Each row is a point on a tangle of strands that fork and nearly touch. The rows are in no order.
Two points are linked if the straight distance between their rows is under 107. Some points are linked to none.
z42: [-44 -13 -28   2  16 -34  23  10  52  -2  -1 -14 -33  35 -23   2  43 -29
 -30  14]
z697: [ 41  47  37  11 -30  35   6  16 -48   8  25  12  50 -29  18  14 -28  -6
   8 -42]
z824: [-22   2 -15   8  38 -11 -16 -57 -26  21 -71 -17 -30 -15  -9 -11  -7  56
  27  -2]
z576: [-45 -14  48 -51  53 -19   6  18 -30  22 -18 -15 -51 -30  -9 -26   8  11
  32  -5]
z48: [ 14  17   3  19 -90  -5 -24 -74 -38  19 -20   8  25   1 -19 -15  -2  -4
 -24  24]
z862: [-66 -41 -43  83  49  34  -4 -43  11 -10 -57 -36  37 -40  39 -26   8  43
   8  27]
z805: [ -1  21 -39   4 -20   5  10  -3  29  -5  40 -49  19  36  29  18  28 -50
 -12 -11]
z906: [ 20  21 -77  14 -35  -9 -63  52   8 -27 -40  16 -46  41 -47 -14 -20 -75
  11  18]
z683: [-35   2  79 -14 -23  28  24 -20  11  -3  10  -4  28 -23  52 -23   5  11
 -30  21]
z345: [ -4 -17 -17  -4 -32  -6   3 -46  -6  -2  32  -6  22  62 -19  -8  44   1
  -4  -9]
z437: [ 25  32  25 -21 -24 -25  -9   7   6  20  -2  -8 -29  48  -5   3 -21  -8
 -29  12]
z846: [ 34   8 -27  -2 -32 -12 -19   1  20  -8  43  46   1  17 -44  17  17 -29
  40 -27]
z411: [-56   0 -55  34  13  -6  22  44  18   5 -54 -11 -44  -2  18 -29  33 -45
   4  48]
z321: [ 67  -4  -4 -13 -36  12 -10  -2  -3  22  40 -31  65  21  13  72  -3  11
 -35 -66]
z603: [ 20  44 -39   8 -49 -27 -52 -18 -36  18 -57 -22 -21 -10 -10  -6 -19 -25
 -23  -5]
z693: [ 22  32 -56  16  25 -51 -62  50  14 -36 -14  18 -36  26 -22  29   1 -29
  34 -11]
z160: [ -1  18 -31  57 -12  11  26   8 -51 -20 -11  -5  68 -24  24 -29   9 -10
  -3  12]
z282: [ 31  -9  28  -8  59 -18  -4  20  51 -14  54  15   1 -50  11  57   4   2
 -64 -60]
z59: [  3  25 -34  27 -34 -12 -38 -37 -26  15 -52  18 -38 -25 -18 -35 -28 -11
   7  28]
z930: [ 33   0  -2 -12  25  -2  35   0  14  20  35   1  22 -55  -5  37  -4   9
 -44 -47]
z602: [  5  27   7  13 -45   8 -17 -46 -65  10 -33  29   9 -32  -3 -34 -24  17
   5  39]
z704: [-22  -9  79  -7 -33  39  17 -31 -41  10   3   2  23  26  26 -29 -19  27
 -27  48]
z216: [ 70  13   8  14 -38   8   7  -6 -68  15  -2 -18  64   9  -2   7  -2  15
  24 -31]
z212: [-35 -14  21 -50  18 -13   4   6  49   1 -23  18   5 -49 -14  10  38  10
 -22   2]
z699: [ 32  44 -23  46 -48 -28 -42   4 -44 -16 -52 -12  22 -23 -26   9  -5 -32
  14 -33]
z284: [-35  24  22  -4  28 -52 -35  43  46 -34  22  23 -66  11 -34   7  21 -36
 -12  -6]
z864: [-10 -40  11  12  18  20  49  22  73 -15  43  45  30 -58   7  10   2 -27
  11   4]
z600: [-20   5 -21  51  34   1 -12 -76 -61  -3 -32 -23  -2  19  -1 -27   6  50
  25 -10]
z817: [-29 -78  57  12  78  25  57  14  39  20   9 -38   2 -61  14  -3 -26 -27
 -41  -7]
z969: [-77 -56 -36 -29  36   2 -34 -16  17  -1 -48 -35 -84  55 -46 -36  13  17
  37  33]
z774: [-56 -15 -14   6   4  -3   3  -7  -9  15 -32 -20 -48   0   1 -42   9 -22
  14  41]
z717: [ -8 -45   2  36  60  31  61 -10  -4  -6  -9 -49  39 -44  50 -26 -22  15
 -23  20]
z710: [ -8 -23  51 -53 -35  17 -13  -2  35  44  61  45 -45  24   4  39 -20  34
   1  -1]
z558: [-37  31   5 -63  -6 -16  -5   4 -33  15  14 -11 -73  -5 -34 -18  38 -25
 -27 -11]
z567: [  9   7  39 -43  13 -31  -2  40  26  10  21 -21 -76  57  -1   5  -4 -21
  -2   5]
z472: [ -2  11  55 -38  33  31  -2  27 -11  20  13  -6 -33 -11  34   6 -41  32
  43 -16]
z839: [-33  11 -10 -42 -14 -21 -14  -5  -6   8 -22   3 -74  38 -66 -39  16 -33
 -44  23]
z889: [-20 -11  -5   6   4 -22  31   8  32  20  43 -30 -22  23  23  11  31 -30
 -26   3]
z614: [-34 -28   9  47  35  21  45 -17 -14 -14 -12 -43  70  14  39 -34  -3  28
 -24  44]
z277: [ 26  19   9 -17 -86  -5 -32 -22  18  19  30  16  54  12 -34  25  17  -7
 -13 -35]
z820: [ -5  -2 -49 -11 -11 -21 -53   0  36  -9 -59  43 -80  21 -52  -3 -13  -6
 -26  32]
z897: [ 13 -36  66 -35  24 -12  38  60  14  11  43  42 -40  -4   0  30 -18   1
  19   5]
z523: [  8  35 -54  59 -69  -5 -49  -9 -72 -34 -42  -9  33  11 -28 -29   6 -37
  25   7]
z863: [ -7  51  24  15 -41  48 -24 -16 -45  -6  45   9  39 -49  36 -13 -10  -3
  -9 -40]
z478: [ 45 -32 -41  41 -76 -12 -29 -10 -45 -17 -17 -31  73  53 -38   1   8 -15
  52  10]
z322: [ 24  10 -31  18 -39 -10  -3 -29 -16   1  37 -56  44  59   3   8  22 -10
 -16 -21]
z718: [ 37  25 -54   4 -34 -34 -85  30  13 -31  -1   3 -37  34 -47  25 -20 -58
  32 -10]
z384: [ 49   1 -22  19  54 -17  23  48  30   6   8  24  -6 -49  10  28  -9   1
  34 -11]
z494: [ -4 -14 -38  65  46  41   6 -57   6 -13 -41   2  58 -15  38 -10 -21  59
   8  20]
z120: [-45  45  37  -2 -18  32  -2 -11 -22  11  17 -18  17 -27  55 -14   6 -13
 -14  -6]
z848: [ 54  -6  15  12 -65  23   5 -11 -49  13  51 -13  93  26 -19  46  14  -1
   2 -62]
z103: [  4  39  27 -37 -10 -25 -32  36  48  -1  31   3  -9 -15  11  32   6   2
 -55 -21]
z588: [  4 -62 -32  25  88  51  44 -29 -11 -19 -30 -35  39 -57  19 -12  -9  39
  -9   8]
z777: [-76 -26   3  47  42  12  11 -29 -13 -13 -51 -44  31 -13  42 -42  13  32
  -1  38]
z365: [ 17  20  -1  -9 -57 -29 -32  -9  27   9  25 -10  17 -15   1  33  19 -23
 -54 -43]
z939: [ 42  25 -41  25  48 -31   0  67  30 -22  -7  -4 -25   1   5  33 -10 -19
  34 -16]
z184: [-39 -53  11  11  46  31  55 -13  10  21  22 -45  11 -56  30 -13   1 -12
 -37   9]
z362: [ 51 -10  -1   4 -53  -6  41  -1  -5   3   3  39  57   8 -30  -2  23  -1
   2   7]
z441: [ 37  -9  10 -18  -4   1  37 -20  -5  18  29  -5  42  15  -1  38  16  23
 -46 -45]
z679: [-11 -34  61 -49   7  14  15  16  -2  28  56  69 -52  -7 -10  23 -20  37
  29  -6]
z287: [ 11  20  13 -18 -73  16 -26 -45 -12  -8 -25  32   5  50 -31 -34 -13 -14
 -23  45]
z249: [-32  -4  76 -76  44   2 -21  40  -3  19   0 -20 -52  -3   5  -2 -17  41
  25  -4]
z585: [-34 -33  60 -45  34  36  14  10  17  21  73  45  -9 -16  -6  43   4  42
  24 -44]
z410: [ -6  18 -38  23 -15  -2 -23  26  33 -18 -42  -2 -58  35  -1 -14 -24 -54
  28  36]
z937: [ 18   0 -31 -15  -6 -15 -37 -16   6  21 -50  29 -62 -14 -23  -3 -34   8
  11  30]
z298: [  2  -8  34  -4  21 -19  42  43  -3   5  56  42 -20 -23   3  17  18 -24
  28  -1]
z779: [ 28  38 -30  26  41  22  28   3 -23 -14 -25   1  42 -49  41 -18  -5  11
   7 -11]
z660: [ 10   2   3  25 -27   6  45 -42 -10 -11   9  27  35  33 -20 -23  44  -5
  11  12]
z677: [ 23  -6 -60  38  -6   8  -4  -6  34 -19  -6  13  28   9  27  14  -5  -5
  34  -5]
z524: [-11  20 -35 -11 -25 -15 -25   5  12  -9 -71  15 -57  53 -68 -14   5 -16
 -43   5]
z703: [ 13  11 -49  57 -67 -10 -25 -45 -81 -35   1  -5  55  22   1 -30   9   0
  -2  17]
z178: [  1   5  50  -2   9  19  21 -36 -47  -5  -1 -10  16  11  14 -41 -19  44
  18  25]
z657: [ 52   7 -43  10 -27 -15 -28  21  35 -13  10   7  29   3 -10  28   8 -23
  26 -17]
z231: [-11  26  43 -42  19  46   3   6 -48  -1  -1   1  -3  11  24 -23 -21  27
  39   8]
z725: [  8   3  31 -50  23  33  -6  24   0  10  68   7  -5 -21  36  35 -28  39
  21 -35]
z23: [ -1  -6 -41  52 -11   6  18 -34 -74 -23   5 -31  45  17  49 -34  20   6
  -3  31]
z598: [-25   7   6 -24  54 -17 -22  -1  -8   2 -41 -17 -54 -30  -6  -9 -14  22
  26 -17]
z469: [-22 -22   0 -22  25 -54  -4  39  67 -20  30  21 -35  11 -17  12  35   5
 -12  14]
z590: [ 22 -12  14  -8  73 -25  32   6  18  16 -23 -59 -28   4  24  19 -17  11
 -43 -14]
z2: [ 37  -1  10 -38 -33  -5  15  -3  14  38  41  17 -33  38 -11  37 -25  12
 -12 -18]
z778: [ -5   5 -11 -39  17  26 -13  -4  47  -7  51  12   5  -1  35  28  -7   8
  18 -13]
z381: [-59 -50   0  -9  36  13  13 -13  -6  16 -54 -36  -9   8  16 -40 -12  23
  25  49]
z736: [ -9  32 -11  25   1   2 -26  50  50 -22 -79  20 -36  24   4 -11 -40  -7
   3  23]
z107: [-17  12  47 -41   0 -15   6  32  43  -2  21  29  -2 -21 -14  23  44  22
 -48 -36]
z219: [ -4  32  -5 -63 -15 -14 -22  12 -32   4  53   7 -42   6 -18   8  42  -7
   1 -27]
z966: [ 25  12  -8  24  74  20  44  21   9 -22 -15  21  27 -53  11   4 -20  -2
  38  -5]
z157: [ 46 -22 -26  48 -75  -6 -12 -18 -71 -26   1 -14 100  49   0  -2   0  18
  -2  24]
z297: [  0  19  -7 -43 -45  38 -48  -4   1 -28 -32  25  -1  39 -23 -29 -29  -1
   7  47]
z526: [-18  -4 -31 -15  20  13   6   2  40  -7 -20 -11  14  -4  23   2   2  -5
  28  16]
z195: [ 16 -12  20 -45  43 -43  31  34  13  32  11 -30 -62  32   6  29  -4  12
 -31  -8]
z869: [  4   3  -3  71  23   4 -16 -75 -36 -11 -25   4  40   9  15 -25 -32  48
  19   2]
z972: [-33 -51  43 -27  33   4  37  24  59   0  -2  26  16 -64   6   2   4  -6
  -3  15]
z250: [ 43   3  24  27  -3  -8  73  29  12   7  27  53  21 -13 -26   8  16 -15
  11 -12]
z834: [-25 -73  59  -9  67  16  60  39  47   2  -6 -14   3 -41  24   5 -29   2
  14  17]
z140: [  0  16 -16 -25 -24 -18 -18  10  17  -4  57  39 -29 -22 -29   7  47 -27
   4 -33]

A fork is a point with three links. Follow the links from the first point to the second and name the forks in between, in order.
z602 / z614: z59 > z725 > z472 > z777
z774 / z697: z777 > z472
z298 / z160: z679 > z725 > z59 > z703
z345 / z567: z679
z216 / z103: z472 > z777 > z717 > z972

Follow the links from the first point to the second, and from the first to the third. Name the last point that the two ways share.
z889 / z657 / z598: z725
z697 / z140 / z717: z472
z195 / z846 / z576: z725
z231 / z590 / z42: z679

A fork is a point with three links, a tip a point with one. Leave the first point through the second and follow the links. Name the first fork or tip that comes.
z862 / z494: z472
z23 / z160: z736
z249 / z576: z777
z526 / z677: z59
z42 / z889: z679
z362 / z660: z284
z524 / z839: z725
z231 / z178: z282
